Points on a hilly landscape, in no order, each with its height.
From any point a climber steps to the highest of the 5 points nearest to it. It stops when none of these is higher. Distance is the straight distance between rows; heights are no part of it.
Q_607 (h 544): [-0.50 -0.08  2.21 -1.11  2.84  3.78 -0.13  0.73]
Q_369 (h 506): [-1.69 -3.93 -1.37  2.22 -5.79 -0.07  2.28  0.02]
Q_442 (h 641): [ 0.95 -2.97  2.38  1.18  0.37 -1.27  1.32  0.03]
Q_985 (h 737): [ 3.90  5.35 -2.28 -1.06  0.75  1.92 -1.54 -2.96]
Q_885 (h 347): [ 0.05 -0.91  2.25  0.55  2.20 -1.22 -0.05  1.54]
Q_142 (h 346): [ 1.80  0.31  2.28 -2.78  2.55  7.50 -0.13 -1.36]
Q_769 (h 426): [ 1.13 -1.25  3.62 -1.43  3.47  7.72  0.46 -0.51]
Q_115 (h 488): [-3.55 -2.25 -3.22  4.05 -6.86 -2.12  2.24  2.83]
Q_519 (h 587): [-2.30 -3.10 -2.90  2.02 -5.49 -2.26  2.56  0.94]
Q_511 (h 703): [-0.55 -1.87 -0.13  0.66 -1.00 -3.88  0.44  0.57]
Q_533 (h 474): [ 1.12 -1.37  3.54 -0.81  3.32  6.95  0.48 -0.50]
Q_729 (h 483): [ 0.42  2.54 -0.80 -2.27  1.73  3.94 -0.97 -0.97]
Q_64 (h 460): [-2.57  3.42 -1.73  1.21  0.01 -5.34 -1.79  2.02]
Q_102 (h 528): [-1.16  0.83  0.48  0.07  2.09  0.44 -0.96  1.64]
Q_887 (h 383): [ 3.51  0.92  1.31 -2.93  2.20  6.49 -0.87 -2.36]
Q_638 (h 28): [ 0.36  4.88 -2.57 -1.08 -0.13  1.37 -1.65 -1.08]
Q_103 (h 792): [ 0.99 -3.72  4.05  1.40  0.97 -0.10  1.64 -0.65]
Q_590 (h 753): [-2.28  2.12 -0.19  0.05  1.72 -1.52 -1.19  1.44]
Q_32 (h 256): [-2.25  4.33 -1.92 -0.29  0.58  0.25 -1.51  0.79]
Q_881 (h 611): [-1.73 -1.58 -3.09  0.07 -3.72 -6.31  0.31 -0.15]
Q_997 (h 682): [-0.59 -2.55 -1.10  0.52 -3.34 -4.21  0.70 -0.14]
Q_789 (h 563): [ 0.24 -2.08  4.19  0.11  2.94  2.80  0.79  0.37]
Q_330 (h 717): [-0.76  0.00 -0.37  0.17  0.23 -3.79 -0.32  1.08]
Q_316 (h 513): [-2.61 -1.96 -4.26  0.67 -5.55 -4.90  1.20  0.46]
Q_201 (h 255): [ 1.06  4.21 -1.70 -2.00  0.66  2.84 -0.91 -1.74]
Q_129 (h 683): [-0.68 -0.53 -0.63  0.66 -0.94 -5.63  0.28  0.82]
Q_576 (h 766): [-0.55 -0.69  0.80  0.60  0.45 -3.05 -0.21  1.06]
Q_585 (h 468): [ 0.71 -3.75  1.06  1.08 -2.74 -1.60  1.78 -0.70]
Q_307 (h 583): [-2.33  2.61  0.08 -0.02  1.15 -0.31 -1.28  1.69]
Q_634 (h 392): [ 0.03 -4.05  0.54  1.40 -3.92 -0.28  2.15 -0.93]
Q_539 (h 537): [-0.48 -1.27  2.84 -1.11  3.08  4.50 -0.03  0.98]
Q_480 (h 491): [ 0.30  0.50  1.72 -2.37  2.23  5.19 -0.47 -0.47]
Q_553 (h 538): [ 0.48 -1.14  3.74 -1.01  3.30  4.93  0.67  0.30]
Q_878 (h 617): [-0.82  0.15  0.67  0.70  1.63 -1.40 -0.76  1.82]
Q_602 (h 421): [ 3.83  1.50  0.95 -2.81  1.52  5.93 -1.35 -2.12]
Q_200 (h 285): [ 6.44  3.83 -0.85  0.55  4.47  2.63 -2.45 -3.70]
Q_661 (h 512): [-1.22  1.66 -0.02 -1.22  1.74  2.22 -1.13 -0.16]
Q_44 (h 645): [-0.77 -3.35 -0.88  0.96 -4.01 -2.53  1.78 -0.90]
Q_565 (h 459): [ 2.54  2.69  0.12 -2.62  1.14  4.60 -1.40 -1.55]
Q_690 (h 545): [-0.89  0.67  1.49 -0.96  2.71  2.53 -0.60  1.21]
Q_354 (h 525): [-2.94 -2.61 -3.67  1.85 -6.02 -3.13  1.94  1.41]
Q_922 (h 374): [ 5.68  3.26 -0.49 -1.80  2.12  4.12 -1.13 -3.74]
Q_7 (h 420): [ 4.96  2.20  0.08 -2.71  2.51  4.22 -1.44 -2.32]
Q_192 (h 613): [-1.77  2.43 -0.70  0.68  1.35 -2.95 -1.26  2.15]
Q_172 (h 670): [-0.33 -2.51  0.93  1.04 -0.09 -3.29  0.46 -0.23]
Q_472 (h 642): [-0.01 -2.04  2.76  0.60  2.12  0.40  0.84  1.17]
Q_377 (h 469): [-2.06  0.61 -3.32  0.30 -2.66 -8.69 -0.12  0.01]
Q_716 (h 771): [ 0.64 -2.70  2.03  0.94 -0.04 -1.70  1.26  0.19]
Q_508 (h 579): [-1.79  0.29 -2.20  0.60 -1.49 -7.34  0.34  1.04]
Q_226 (h 582): [-0.09 -1.36  2.49  0.67  3.06  1.44  0.36  1.25]
Q_231 (h 229): [ 5.56  5.15 -1.15 -0.13  2.26  1.69 -2.11 -3.82]
Q_228 (h 521): [ 0.65 -2.87  1.57  0.59 -0.21 -2.51  1.07  0.05]
Q_202 (h 551): [-2.17 -0.62 -4.24  0.13 -4.19 -7.45 -0.27  0.01]
Q_753 (h 425): [-3.33 -2.04 -1.67  4.36 -7.30  0.13  2.41  2.38]
Q_780 (h 257): [-2.59  4.67 -2.71 -0.13  0.02 -1.66 -1.71  1.07]

Where does a climber stop that starts at each point below?
Q_377 | Q_576
Q_661 | Q_590
Q_585 | Q_103
Q_519 | Q_576
Q_354 | Q_576
Q_753 | Q_576

Two climbers start at each pair of points below. Name the first point that both come to, or write none.
Q_202 / Q_508 | Q_576
Q_316 / Q_115 | Q_997
Q_881 / Q_369 | Q_997
